Each row is a point on a tangle of strands that fork, close into loops and nearly touch. The rows are in no order.
In the rows, zero is written as 128.
Points whose rows are less than 157 apart are linked; no others are.
z484: [182 124  62 169 141 152 141  80  92 123 141 147  89  85 180 120 154 145
 151 137 123 149 112  75 129  69 222 127 114 149 130 185 166 107 112 119
  98 164 143 155 123 115  93 170]
z378: [137 100 137 113 144 108 114  71 193 170 154  64 160 127 135 117 157 124
 114 124 122 132 142 102 107  85 152 122 146 112 120 128 139 127 160 161
 174 118 196 118 188 108 203  74]
z63: [113 100 123 182 170 192  93 157 152 116 133 111 163 148  99 142 134 153
 106 114 116 135 154 106 115  50 142 133  95 128 145 101 131 140 165 140
 133  86 134 149 201 105 167  84]
z948: [ 69 129 131 103 107  64 113 134  91 100  35 173 139 166  91 107  90 100
 120 131 163 117  95 148 114 163 104  89  83 132 120  67 155  63 110 118
 133 109  82 111  68 108  95 123]
z453: [147 104 116 149 132 151 102 127 140 124 166  92 127 103 170 140 151 166
 118  96 121 108 170  72 119 108 171 148 147 167 120 119 158  84 191 171
 158  99 150 129 136  89 153 157]
z192: [116 119  91 141 171 142 140  90 178 179 144 116 210 114 122 126 134 106
 122 137  77 121 111 123  86  89 151 142 104 123 143 112 153 142 146 127
 118 172 192  94 207 108 193  71]
z53: [119 109 149  79 147  87 163 100 168 174 113 111 164 153 121 154 117 124
 135 124 147 166  85 175 109 173 123 158 150 136 123 122  83 186 158  99
 179 101 161 107 154 188 194  90]
z18: [ 78 190 184 125 126 112 131 156  74 128 154 193 122 112 145 114  98 137
  92  67 132  97 149 122 134 145 138 169 101 136 107  76 141 115 139 140
  89  85 101  93  92 142 115 144]
z932: [115 161 175 139 109 120 131 120 105 154 187 120  72 104 141 122  93 136
 102  80 152 103 123 138 155 107 131 107 150 154 113 150 138  58 138 171
 103 119 133 104 110 154  66 156]
z70: [ 89 185 188 118 127 139 123 182 113 168 174 154 111 129 131 119 110 130
  91  61 119 106 146 176 123 148 111 141 114 134 109 103  95 139 137 122
 102 107  91 113 136 158 143 145]
z30: [142 130 122 131 114  78 169 116  55  88 105 159 141 134 169 143 107 142
 137 155 192 138  68  90 161 174 149 169 149 125 125 112 156 138 126 124
 130 124 156 113  68 148 113 148]
z968: [188 125 169 110 110 135  90  95 135 127 116  51 134 119  99 117 168 175
 182 198 165 152 151 105 169 129  94 123 179  79 143 192 151 116 108 129
 200 138 178 179 154 118 171 114]
z6: [141 151 102 137 192 154 136 116 120 136 170 153 151 120 204 126 181 139
 113 139  76 150 130 113  95 141 149 127 141 112 124 136 108 131 108  93
 104 158 162  84 158 130 159 142]
z920: [120 126 185  80  72  81 101 137 110 192 108 130 105 188 136  82 155 108
 137 147 147 115 105 168 122 160 121  87 113  93 104 132  82 183 121 124
 129 142  91 112 143 184 132 131]
z533: [108 114 153 114 112 101  82 144 170 100  96 133 121 156  59 128 104  91
 133 132 121 111 197 139 155 138  84  77 100 136 159 119 167  96 119 134
 164 121 101 168 101 117 111 133]
z526: [127 148 158  94  99 122 125 133 127 187 131 143 122 172 125  85 151  97
 110 140 113 120 130 173  95 164 121 117 106 105 133 133  77 180 103  90
  85 155  91  89 148 173 128 116]
z650: [102 134 117 179 172 193 138 165 113 124 154 115 124 118 119 154 113 159
 130  97 103  95 125 128 114  95 109 133 135 154 122 121 113  90 178 133
 107 107 158 130 151 108 155 136]
z702: [ 93 104 105 118  99  76 143 101  58  94  97 141 106 150 113 102 107 141
 160 168 160 133 132 109 145 151 104 125 145 126 135 118 163  82 108 132
 103 126 140 144  64 134  71 121]
z38: [116 138 106 155 190 187 154 134 161 161 158 134 178 118 109 115 128 129
 128 116  73  92 126 122  91 107  96 144 124 110 158 113 118 125 178 107
 107 187 161 107 197  75 182 101]
z925: [112 172 120 176 157 184 157 155 105 131 166 125 111  92 136 134 107 164
 138  77 112  68 132 116 131  90 128 128 118 168 112 122 137  44 164 139
  90 134 153  98 122 116 104 172]
z131: [125 118 176  99  98  73 129 113 103 185  97 129 100 173 160  82 132 140
 154 162 164 144  67 181 127 159  91  76 163  85  92 171  89 176 116  98
 134 151 134 132 144 185 131 147]
z770: [115  95  84 174 164 174 134 113 120  90 128 115 186 123 151 183 139 151
 149 179  71 175  92 119 119 117 131 123 150 107 145 153  94 138 148 106
 145 145 193 115 154 118 157 119]
z197: [ 95 135 174  89 102  53 115 150  85 125  70 189 129 171  92  85 103 115
 154 149 198 111 102 113 146 172  93 120 119 102  90  97 166 113 145 127
 182 101 122 130  39 111 169 115]
z359: [147 183 112 133 153 196 147 153 137 130 160 156 118 116 149 103 134 101
 105  68  85 107 164 126 107 118 138 150 135 130 146 118 117 135 103  89
  79 175 111 103 169 103 114 144]
z700: [115 138 162  88 132  96 177 127 153 159 126 115 156 140 166 161 101 122
  88  93 146 125  93 178 132 186 138 147 149 137 127 114  85 188 176 123
 159 106 131 102 115 185 184 153]
z119: [151 118  97 156 167 152 169 115 162 135 133  92 157 108 118 136  83 122
 150 152  98  95 115 130 123 134  94 116 163 133 157 154 102 124 159 121
 107 181 174 146 145  93 139 142]
z263: [104 137 148 138 134 113 152 128  74 151 121 142 122 145 157 120 132 152
 143 157 141 152  41 177 130 152  72  91 165 105 106 152  88 152 127  95
 117 161 157 104 126 180 140 146]
z623: [197 125  59 129 121 146 128  90 125 137 147 156  88  95 169 121 136 100
 135  95 103 145 131  74 118  85 235 147 109 137 134 176 157 148 116 138
 133 159  98 171 111 124 102 173]
z194: [ 95 140 164 119 102 118 131 131 107 151 153 119  69 136 110 131 134 152
 142 122 177 123  96 149 147 127  84  92 165 139  80 143 118 100 149 151
 152  77 129 141 121 155 140 132]
z135: [119  97  96 139 134 120  86 131 113 103 141 156 137 139 179 116 172 135
 159 181 103 140 183  34 110 114 185 165 103 106 130 139 191 118 142 152
 130 109 146 165 123 123 137 147]
z631: [152 113 178 124 140 130 128  94 143 155 129  69 128 117  88 119 139 150
 203 178 151 138 135 115 134 104  73  84 188  83 123 189 123 128 146 128
 189 131 178 167 172 126 186  97]
z893: [165 175  92 150 191 176 156 129 121 106 162 178 117 100 182  97 150 127
 134 107  93 122 153 105 138 118 156 122 144 129 142 147 135 110 111  87
  89 192 142 101 152 115 121 164]
z178: [203 135 121 139 147 137 164  86 153 133 153 112 117  76 159 114  84 122
 131  92 121  99 150 107 150 118 171 121 156 175 162 171 150 106 134 139
 129 195 156 151 108 103  90 178]
z502: [ 86 119 114 120 117  77 120  84  66 122 100 134 108 150 156  75 134 156
 132 131 154 153  84 163 135 162  78  78 136 104 129 125 144 111  68  95
  96 172 125 133 116 169  65 144]
z885: [109 121  58 151 136 153 180 133  53  65 109 162 126 101 141 148 139 133
 126 166 116 130  98  99 130 123 160 173 115 139 125 116 135 132 109 103
  76 113 107 109 110 133  95 136]
z86: [178 161  86 137 174 177 177  96 139 144 144 149 128  92 150  89  99 113
 144  85 107  97 139 115 132  89 146 107 145 151 169 174 141 107 115 112
  98 220 150 137 144 102  82 161]
z467: [101 151 177 107 130 133 140 184 162 124 116 150 147 104 110 192  71 111
  80  56 102 112 147 181 129 152 145 169  91 155 128  68  99 159 143 138
 120  80  70 117 107 119 149 139]
z126: [154 101 115 152 133 162 161 115 155 105 135  63 148 113  95 170 104 142
 147 166 137 128 118 118 141 135  82 139 168 143 154 141 108 118 168 128
 158 139 175 152 136  96 153 117]
z759: [103 108 164 119 119 106  83 134 147 138 130  95 111 140  91  86 124 115
 155 121 135 105 197 124 156 121  52  80 146 100 152 138 169 109 130 149
 146 114 119 194 143 134 131 122]
z617: [ 96 119  63 139 150 134 123 138  81  79 136 161 132 138 135  82 149 128
 154 154  98 139 155 123 139 147  90 108 131 112 156 112 160  92  83  89
  86 159 130 141 120 130  81 144]
z785: [115 151 136 112 113 149 141 165 175 137 111 125 147 100 101 171  92  78
  89 102  87  96 150 170 110 124 134 167  89 142 168 100  93 163 122 125
  88 127  71 112 132 102 118 114]
z527: [152 109 129 129 115 112 157 120 116  91 112 114 132 122 150 170 121 159
 145 142 163 156  78 127 166 194 114 155 175 132 128 134 128 144 138 130
 164 118 166 127  94 154 150 150]
z986: [126 185 172 116 113 165 145 142 142 169 171 132 114 110 133 131 103 118
  77  68 128  94 121 172 112 123 130 136 121 157 127 118  90 120 105 127
  82 129  93  82 141 147  90 144]
z879: [135 106 167  94  84  63  82 125 149 107  86 139 102 161  93 112 113 114
 129 173 143 128 149 133 160 165  97  65 121 105 126 130 153 134  94 131
 176 133 118 139  92 130 127 134]
z517: [168 109 129 106  91  80 102 116 135  98  94 150 119 109 142 162 156  93
  84 126 140 154  94  99 129 154 209 139 100 144  88  99 138 151  91 168
 178  92  84  91  74 132 100 131]
z689: [105 142 143 125 138 110 170 134  98 167 107 121 164 165 152 129 117 133
 125 150 137 128  46 197 115 173  97 127 147 108 119 128  52 194 149  80
 130 169 121 107 153 189 163 145]
z229: [179 132 123 114 138 105 127  95 143 148 123  86 131 132 146 152 100 116
 160 190 120 161  98 140 138 169 106 118 178 104 144 191 111 162 116 115
 137 170 189 151 132 123 131 127]
z703: [143 104  62 151 112 174 122 144 143  90 127 137 118 117 128 149 151  88
 133 141  88 120 140  90 119  77 170 156  91 144 137 121 147 110 111 141
  96 131  91 142 130 113  71 137]
z348: [189 113 117 139 184 101 102  55 161 154 117  65 161 103 187 167 141 160
 195 157  96 182 119 112 123 131 163 127 186  97 130 169 114 123 134 152
 157 165 222 124 127  86 172 118]
z355: [126 132 170  93  84  89 158 129 155 137 113 121 127 124 113 155  91 128
  91 100 161 117  86 154 145 189  99 147 143 142 129 114  97 190 148 150
 182 129 108 119  93 162 159 156]
z662: [155 133 150 106  91  71 168 126 151  97  84 128 113 132 122 133  48 126
 110 120 174 112  92 163 157 188  89 117 152 139 136 102 112 155 114 134
 155 171 115 125  83 144 103 183]
z402: [115 155  97 138 105 149 138 151  98 100 135 138 101  97 133 129 117 105
 101  97 137 106 106 152 132  87 137 135 115 153 130 116 116  79  60 122
  67 128  77  92 127 138  36 135]
z868: [ 53 143  98 132 123 114 140  97  72 112 130 132 108 133 122  89 114 142
 142 100 163 118 135 126 130 130 103 123 128 142 149 104 171  33  97 120
  72 138 119 130  94 142  39 133]
z410: [ 84 122 181  97 114  78 112 178 111 129  98 178 101 167  71 111 127 141
 173 134 199 140 124 129 163 142  65 112 140 121  97 118 161 147 162 120
 186  89 106 173  79 164 159 114]
z977: [101 140 169 121  93 147  86 150 142 177 172  99  76 122  98 141 127 118
  99 100 155 121 102 160 102  73 122 101 112 138  86 149  78 107 129 157
 104  66 109 118 159 139 104  99]
z305: [152 131  64 168 137 132 160  87  65  99 138 148  96  87 145  98 126 136
 167 135 132 133 128 102 138 104 176 143 115 170 138 159 158  83 107 110
  76 160 125 135 100 126  51 158]
z734: [113 147 190 102 117 114 125 145 171 157 153 115  90 129  84 124 126 144
 149 110 179 129 146 137 141 126  66  98 170 136  99 155 125 150 176 161
 180  79 106 175 147 146 165 114]
z677: [171 140 152 107 177  94 133  65 149 162 134  93 134 128 182 163 121 147
 150 146 121 179 104 143 135 184 136 121 183 117 114 172 107 141 130 135
 158 150 211 108 124 128 162 140]
z520: [184  86 111  90 110  95 115  92 145 111 119 103 129 129 169 163 160 109
 100 143 143 165 104 103 126 161 198 136 139 132 113 133 119 184  92 135
 165 117 135 117 103 138 114 132]
z54: [118 169 140 160 153 129 179  92 107 133 151 119  94  97 160 104  92 156
 121  85 140  96 119 161 172 111 113  73 146 164 119 154 137  70 113 120
  98 173 144  95 115 140  72 144]
z772: [ 82 153 176  99  86  53 101 169  93 118  69 189 127 158  82 108  99 108
 114 119 182 104  97 160 121 149 106 110 102 137  93  84 148  82 144 151
 166  92  82 109  61 114 145 120]
z224: [111 139 144 178 180 197 127 168 150 141 141 107 161 144  56 130 125 140
 128 118 124 140 132 160  96  65  78 122 100 125 143 127  96 150 184 118
 109 114 129 145 192 123 164  71]
z162: [ 97 116 130 129 109 106 107 151 103  82 102 181 113 143  71 139 121 112
 136 172 145 127 145  98 132 135 147 136  81 139 111  87 155  91 118 143
 119  58  93 117  70  99 115 108]
z269: [ 87 156 141 146 176 160 171 166 144 166 140 117 127 135  65 135 109 142
 159 108 138 132 107 191 100  96  64 103 135 146  98 147  88 152 191 125
 111 108 117 157 165 135 161  86]
z5: [186 124 120 108 122  99 114  99 107 141 131 125  97 126 164 120 113 121
 132 165 130 146 131 118 144 164 141  97 154 115 136 183 134 162  83 119
 111 168 156 158 109 138  82 144]
z431: [124 116 121 133 151 138 189 100 179 141 131  67 131 110  74 190 117 159
 152 124 145 132  88 146 115 125  83 111 175 138  99 144  86 122 186 145
 169 126 182 115 137 119 179  98]
z989: [124 127 138  95 154  79 123  91 186 183 139 100 187 141 133 143 133  97
 130 150 115 148 134 128 107 162 124 149 133 114 147 159 117 193 146 114
 165 134 190 129 171 170 185  97]
z112: [116 147 169  88 125  95 111 172 161 139 101 170 144 157  94 115  96  73
 107 143  92 103 171 185 117 173 129 100  73 124 146 107 107 157 116 107
 133 138  74 114 110 119 140 143]
z354: [140 122 128 139 100 130 168 144 152  80 135  79 127 108  95 170 124 178
 147 141 167 138 114 125 161 177  83 171 168 152 141 127 135 116 151 134
 181 118 147 157  92 127 152 146]
z39: [ 95 133 106 149 178 179 155 145 125 124 144 124 157 119 137 158 139 164
 103 104  92 145 111 155 107 121 122 129 127 135  99  98  87 133 151 112
 125 103 155  94 157 142 183 115]
z525: [ 81 150 142 137 148 148  97 191 104 133 169 163 112 146 128  83 154 138
 125 110 116 131 189 144 126 140  73 123 114 102 124 111 138 112 107  85
  85 121 104 137 152 132 152 115]
z676: [139  72  60 158 150 149 136 122 162  73 107  99 195 146 170 179 135 133
 138 170  96 166 141 102 143 110 151 162 145 137 150 124 120 139 146 121
 184 102 164 141 158 127 158 114]
z315: [139  70 112 144 109 134  90 124 141  94 149  93 146 129 165 132 186 175
 147 159 141 136 177  50 137  85 183 168 130 136 135 119 185  81 173 153
 172  99 147 150 144  98 153 134]
z799: [ 91 124 159  97 108  66 104 103 119 151 108 138  89 147 139  73 115 114
 107  92 147 118 125 161 128 155  87  64 144 116 123 127 146 120  95 136
 125 142 109 144 113 170  73 159]
z593: [161 154  75 136 139 145 139 124 118 107 125 183 107  92 162 137 128 100
 107  81  87 135 150  74 125 112 223 176  95 141 119 133 175 149 119 150
 123 122  81 131  92 131  98 178]
z601: [169 117  79 140 168  91 175  98  78  85 121 159 138 114 193 155 104 133
 144 145 147 152 107  72 159 167 190 184 135 149 147 135 163 143 130 124
 121 129 142 136  72 145 104 178]
z254: [103 133 132 166 169 171 163 137 137 129 133 109 106 119  95 168 135 189
 159 126 155 145  95 159 123 113  66  98 165 147  84 163  98 126 207 137
 161  94 154 146 127 138 186 109]
z379: [103 134 174 108  74  85  92 167 141 112 114 146  89 144  67 155 113 120
 113 106 180 108 103 154 144 140 101 130 105 142 100 105 129 129 120 154
 158  76  77 122  81 138 132 107]
z117: [ 80 165 178 148 126 159  77 208 121 158 157 174 121 136  94 115 140 131
 130  75 125 161 190 185 135 115  88 153  82  98 111  93 119 111  96  97
  65  94  62 116 143 111 145 100]
z870: [165 142 105 125 151 110 163 117 115  88 108 173 111  96 152 122  72 110
 127 108 127 111 140 124 159 156 150 130 129 165 152 132 158 149 101 119
 112 178  98 136  74 145  64 182]
z766: [165 116  89 124 141 114 171 125 126  69 111 148 142  84 147 172  99 112
 130 123 128 123 132  98 151 174 167 178 129 173 141 124 157 150 126 133
 151 138  97 133  66 132 100 184]
z822: [ 65 142 125 134 123 122 136 165  85 131 142 132 101 154 104 101 135 140
 128 110 152 140  97 204 119 127  44  96 124 117 112 104  98 114  85  76
  78 124  78 119 151 156 111 108]
z385: [147  76  93 131 108 146 109 119 169  92 132  82 128 129 156 149 171 105
  83 113 111 161 153 105 123  68 198 166 127 153 113 101 128 104 125 164
 159  61 121 119 151 119 143  94]
z795: [124 184 140 102 118 192 126 176 163 138 126 167 134 110 119 133 114  82
 115  50  74 114 185 161 117 122 127 184  90 116 166  89 108 123  88 107
  74 154  64  97 159  77 105 135]
z445: [109 136 129 163 196 201 120 151 142 178 172 117 139 126 131 106 136 182
 129  93  83  89 142 116  98  90 107 122 118 111 118 124 127  99 186 146
 114 127 164 112 183  83 185 122]
z21: [ 71 154 157 129  94 136 153 187  60 148 111 151 120 159 113 126 155 153
 112 101 172 137  73 211 121 122  90 139 114 126 107  84  82 158 132  86
  80 109  60 110 149 164 155 120]
z165: [171 128 103 146 123 199  90 116 151 161 148 125 110 117 163 107 168 108
 101  94  92 100 133  75 104  56 205 130 117 115 137 146 147  94 145 172
 115 138 134 121 179  63 104 124]
z843: [174 104 106 138 151 143  97  85 142 149 132 108 145 121 181 137 167 141
 152 176 112 145 145  87 119 110 168 109 162  88 142 186 132 124 140 138
 130 159 185 140 144  90 153 139]
z607: [126 122  89 127 187 158 164 137 125 112 143 141 159 113 214 156 130 140
  91 107  67 142 144 124 122 144 172 148 131 140 119 102 107 141 137 111
 123 104 161 102 154 153 160 146]
z449: [104 153 141  99 123 136 138 144 177 164 122 119 166 123  77 145 126  78
  99 122 100 121 141 183  77 136 140 172  70 135 154 104  93 188 123  95
  87 138  92 108 178 130 151  76]
z241: [124  85 137 138  89 138  90 128 135  92 124 109 127 153 106 165 164 131
  92 142 141 167 118 110 131  88 159 134  99 140 107 108 123 142 111 142
 153  44 125 114 139 147 138  69]
z434: [100 115  91 141 135 146 143 163  76  75 103 173 155 125 120 156 146 112
 113 162 113 136  88 129 123 138 127 147  94 109 122  91 113 156  96  90
  89 106  93 101 127 136 124 108]
z181: [149  81 115 158 132 171  96 121 141 137 130  98 151 139 119 105 123 118
 154 170 120  84 175  91 147  83 117 113 144 107 188 142 150 112 156 140
 130 158 146 173 177  65 125 125]
z107: [ 96 156 183 151 144 172  91 201 169 170 147 147 145 132  71 135  99 112
 125  73 128 139 186 171 132  87  84 153  64 116 127 103 118 132 144 131
  97  89  77 149 161 113 136  82]
z693: [ 83 119  93 176 148 163 163 131  65 101 141 135 111 110 110 153 143 175
 128 162 118 153  76 148 114 121  87  98 149 131 103 136  97  96 124  94
  89 144 144  91 126 136 139 114]
z198: [102 119  91 117  87 120  99 117 112 110 111 123 100 127 112 114 116 114
 133 107 140 122 131 138 127 110 127 108 118 148 121 114 154  59  60 141
  77 129  95 128 101 134   8 130]
z750: [139 127 150  70 128  67 119  94 212 155 148  84 177 125 114 107 145 127
 112 125 134 142 159 113 115 148 129 159 144 134 142 146 130 158 147 150
 210 115 178 132 152 143 200  93]
z952: [ 94 111  94 165 149 164  98 166  90  99 159 135 134 127 116  82 151 141
 149 150  99 124 173 120 128 115  75 109 121 110 147 127 153  79 113  86
  84 142 131 147 168 117 129 118]
z616: [134 115 129 120  72  76 121 131 100  81  98 160 110 118  89 158 126 108
 111 139 161 120  98  93 134 144 175 152 105 151 103  92 145 106 110 169
 147  83  91  93  59 106  91 124]
z341: [135 102 122 126 143 136  89 106 127 153 129  94 123 113 135  70 127 124
 167 131 116  92 185 122 142 122  69  67 159  95 163 157 163  80 136 137
 125 169 161 187 159 111 111 135]
z188: [124 112 140 133 183 145 125  89 163 178 167  89 146 114 144 129 144 153
 132 111  90 102 131  92 110 102 125 105 145 102 111 142 116 118 179 160
 144 136 199 120 159  95 204 117]
z160: [116 151 146 139 104 105 167 123  86 101 157 130 104 106 133 134  84 142
 115 110 173 106 112 104 160 144 125 135 152 174 121 123 156  86 152 161
 111 104 130 121  69 148 101 160]
z704: [116 111 162 130 113 131 109 121 106 142 143 101  89 129 109 133 171 164
 160 157 150 144 136 107 138 106  93  88 173 112  86 172 131 110 157 143
 155  84 183 158 147 133 182  98]
z901: [132 125 147 139 104 195  49 163 155 159 152 129 116 133 137 109 156 111
 111 101  95 104 174  79 116  63 170 141  95 112 131 128 160 100 137 183
 114 103 118 139 173  82 112 122]
z68: [194 148 139 110 120 101 137  77 193 150 155  91 119  80 128 113  83 120
 114 100 136 100 143 108 119 158 134 139 174 153 153 161 135 134 126 168
 152 179 159 145 116 100 108 155]
z624: [159  77 129 164 122 143  97 112 174 103 134  86 181 157 107 132 149 119
 146 177 127 107 169  71 135  82 148 132 124 104 183 125 159 149 144 143
 166 127 136 164 163 100 160 108]
z576: [103 166 122 124 154 138 166 128  72 104 133 203 111  98 159 110 110 123
 113  93 118 113 147  69 123 135 192 185 103 144 119 100 165 122 124 142
  88  91 108  94  85 145  99 154]
z293: [218 147 134 104 102  66 147 111 141 109  79 138 128 117 146 129  74 122
 104 121 170 132  84 145 149 200 154 138 135 130 129 125 111 203  94 138
 169 188 127 110  79 140  97 180]
z28: [162  93 120 131 138 114  99  99 186 105 121 103 200 170 137 163 132 111
 135 187 121 168 144  93 148 117 147 148 139 105 173 150 124 179 110 121
 187 128 168 153 156 127 156  88]
z272: [161 110  89 120 107 149 107 111 199 120 119 106 142 120 170 138 150  70
  93  90  86 141 160  91 102  61 225 159 106 125 139 115 151 137 133 184
 153 100  86 144 151  98 121 103]
z103: [140 155 176  71 111  92 113 137 150 182 117 170 127 148 134  81 106  82
  90 103  94  97 166 168 102 176 142 109 102 124 137 120 109 183 113 119
 118 177  77 101 103 162 116 158]
z753: [177 113 144 101  80  68  85 120 143  86  84 150 112 146  84 123 154 109
 136 199 152 147 126  94 158 169 166 103 100 126 109 147 170 125  82 145
 191 115 103 124  67  87 115 130]
z902: [ 85 137 144 129 115 121 128 181  66 118 115 180 143 154 130 133 170 142
 108 129 133 131 106 159 117 159 129 151  70 107 111  68 104 158 111  92
  93  92  86  88 116 153 148 111]
z556: [ 89 140 157 100 135 108 175 127 144 184 120 127 155 163  89 125 114 118
 143 142 134 127  87 195  94 154  93 133 125 133 127 140  67 199 164  86
 130 144 124 118 179 184 173 111]
z982: [162  95 115 125  88 102 133  84  78 104 116  98  93 111 125 115 142 168
 185 174 160 139 143 108 143 148 110 137 165 142 134 148 180  69 111 127
 113 137 157 161  71 113  58 148]
z266: [105 129 180 124 135 129 117 179 169 145 124 147 130 165  76 124  96 105
 118 116 109 124 165 177 135 123  85 107  74 122 134 104 105 170 134 110
 122 104  79 152 121 138 164 104]
z51: [189 108 148 121  62 150 101 104 147 111 137  53 121 103  81 111 186 195
 165 194 169 133 154 106 169 121 107 136 151 121 150 167 166  90 129 158
 187 133 150 172 117  93 133 131]
z962: [139  78  71 180 166 178 130 136 136 108 129  99 149 117 183 146 152 166
 142 124  85 106 139  92 114  77 181 150 124 150 133 120 143  94 188 147
 133 119 156 118 155  77 144 150]
z518: [130  93  78 167 160 214 125 139 153 128 134 104 163 132 158 140 151 143
 113 104  80 129 126 108  97  57 178 150 101 127 119  97 119 107 145 139
 125 118 139 107 202  77 160 107]
z7: [174 110 121 124  84 117  99 100 109 109 149  86 112  93 133 114 152 161
 167 165 153 124 173  80 143 131 131 147 162 138 144 152 177  75 151 148
 147 134 155 163  98  85 111 167]
z947: [121 125 178 115 126 118 130 139 187 149 123 120 163 164  60 130 101  90
 116 143 124 139 147 159  96 107 112 140  85 135 157 110 110 213 145 108
 126 108 115 148 160 162 180  67]
z688: [176 118  72  98 157 101 116  89 163 139 111 121 174 158 174 163 137  82
 119 160 107 178 128 109 127 152 190 149 135 115 141 140 108 201  92 120
 156 134 140 133 142 138 128 101]
z251: [153  92 146 134  79 106  88 118 165  75 111 123 123 147  90 154 175 110
 116 174 136 134 146  81 159 106 166 129  83 138 119 107 151 131  96 160
 182  73 101 132  99 113 119  98]
z470: [158 135  60 136 119 200 130 120 170 146 121 109 120 100 150 139 139  85
 115  83  79 112 130  98  99  60 203 154  95 147 150 138 123 119 128 162
 115 132  90 127 166  74  95 134]
z740: [172 105  99 137 122 135  92  92 105 146 135 115 103 112 154 102 160 113
 145 176 108 144 152 100 130 113 149  80 147  98 126 184 136 127  99 128
 103 167 169 157 137 114 100 118]
z524: [113  93  67 152 118 135 136 139  92  66  95 155 131 136 101 157 139 100
 148 190 102 124 146  81 130  97 166 167  74 138 125 113 154 106 129 127
 104  93  86 143 100 103  91 127]
z232: [127 155 121 130 149 143 166 127 145 156 145 111 136 120 113 106  91 104
 108 119  96  99 131 156 106 149  76 118 151 129 150 138  91 139 131  94
  95 168 148 128 155 136 130 130]
z183: [147 131  98 106 110 148 106 124 164 123 116 172 116 116 167 145 159  66
  89  82  60 151 163  93 111 104 229 148  92 134 114 113 155 157 116 167
 143 110  72 124 117 115 114 141]
z433: [104 128 166 113  74 127 113 156 123 152 144 123  78 135 109 166 132 124
  90  98 167 127  86 158 127 121 121 121 122 145  96 124  96 153 130 161
 139  61 105 127 128 161 131 106]
z681: [106 145 161 134 114 160  64 158 141 161 175 119  90 125 122 117 152 120
  96 106 108 116 158 112 112  94 133 115 100 116 103 130 127 107 132 154
 104  78 120 129 173 120 126  99]
z452: [ 84 141 122 108 113  56 146 123  49  99  37 184 173 166 133  68  99 111
 127 121 179 113  89 135 113 154 115 112  95  90 110  65 127 105 110 109
 118 159 120 101  50 134  95 115]
z389: [ 85 135 193 101 126 111 130 161 135 170 114 149  97 163  97  99 132 143
 175 133 190 147 134 169 150 116  69  85 155 124  95 159 121 182 167 112
 181  88  99 195 152 174 152  99]
z598: [198 133 142  95  80 113 119  93 174 115 147  59 118 102 117 132 146 162
 107 141 155 148 126 106 138 174 141 154 153 148 134 158 131 134 102 174
 176 157 130 145  89 106 104 153]
z974: [117  94  93 185 159 168 129 116  89 102 147 120 139 116 135 140 158 172
 158 188  86 148  99 111 117 107 116  91 154 117 123 159 105  97 138 112
  96 157 181 108 135 113 137 132]
z93: [211 137 155  88  94  62 122 102 137 156  84  95 118 145 163 144 109 138
 123 148 176 162  58 143 141 194 140 138 162 104 129 149  96 198  91 128
 172 167 167 110 119 153 112 151]
z560: [ 53 108 100 132 141 107 122 123  93  99 105 132 123 152 118  97 132 156
 157 132 131 140 131 155 137 166  47  83 143 103 153 128 157 100  87  98
 104 155 124 166 132 172  89 123]
z597: [ 87 162 128 123 106 132 140 164  76 104 119 161 105 130 117 117 135 125
  96  98 145 115 108 183 123 106 112 145 118 127 122  68 107 107  57  82
  49 126  68  79 130 141  82 120]
z618: [116 137 119 125 128 132 151 144 113 121 141 162 126 120 154 133 100 119
 108 132 113  94 130 136 138 156 116 126 130 135 146 119 126 158 110 114
 105 144 119 136 104 149 108 152]
z80: [111 161 109 167 160 158 166 113  98 127 154 108 105 122 118 117 130 160
 127 115 116 119  93 158 137 100  84  76 148 137 109 133 100  80  90  95
  76 169 136  93 144 133  91 123]
z755: [ 93 145 133 114 121  70 121 160  40 119  95 198 153 172 137  80 162 111
 139 152 154 124 116 139 112 171 106 125  84  76 114  74 137 122  99  75
  93 142  97  84  81 144 137 121]

How many points has the smallest loop of links through each point below? Write - if it is on no loop.
z870: 10
z982: 21
z947: 25
z181: 20
z348: 6
z772: 8

A piece is two or more points that can be reached from each other along the links. Count, over all rows, the pieces, the separate loops (a circle has one, a figure eight two, a Y none), the forks (points with three links) and the tips (points with one).
pieces: 4
loops: 7
forks: 16
tips: 10
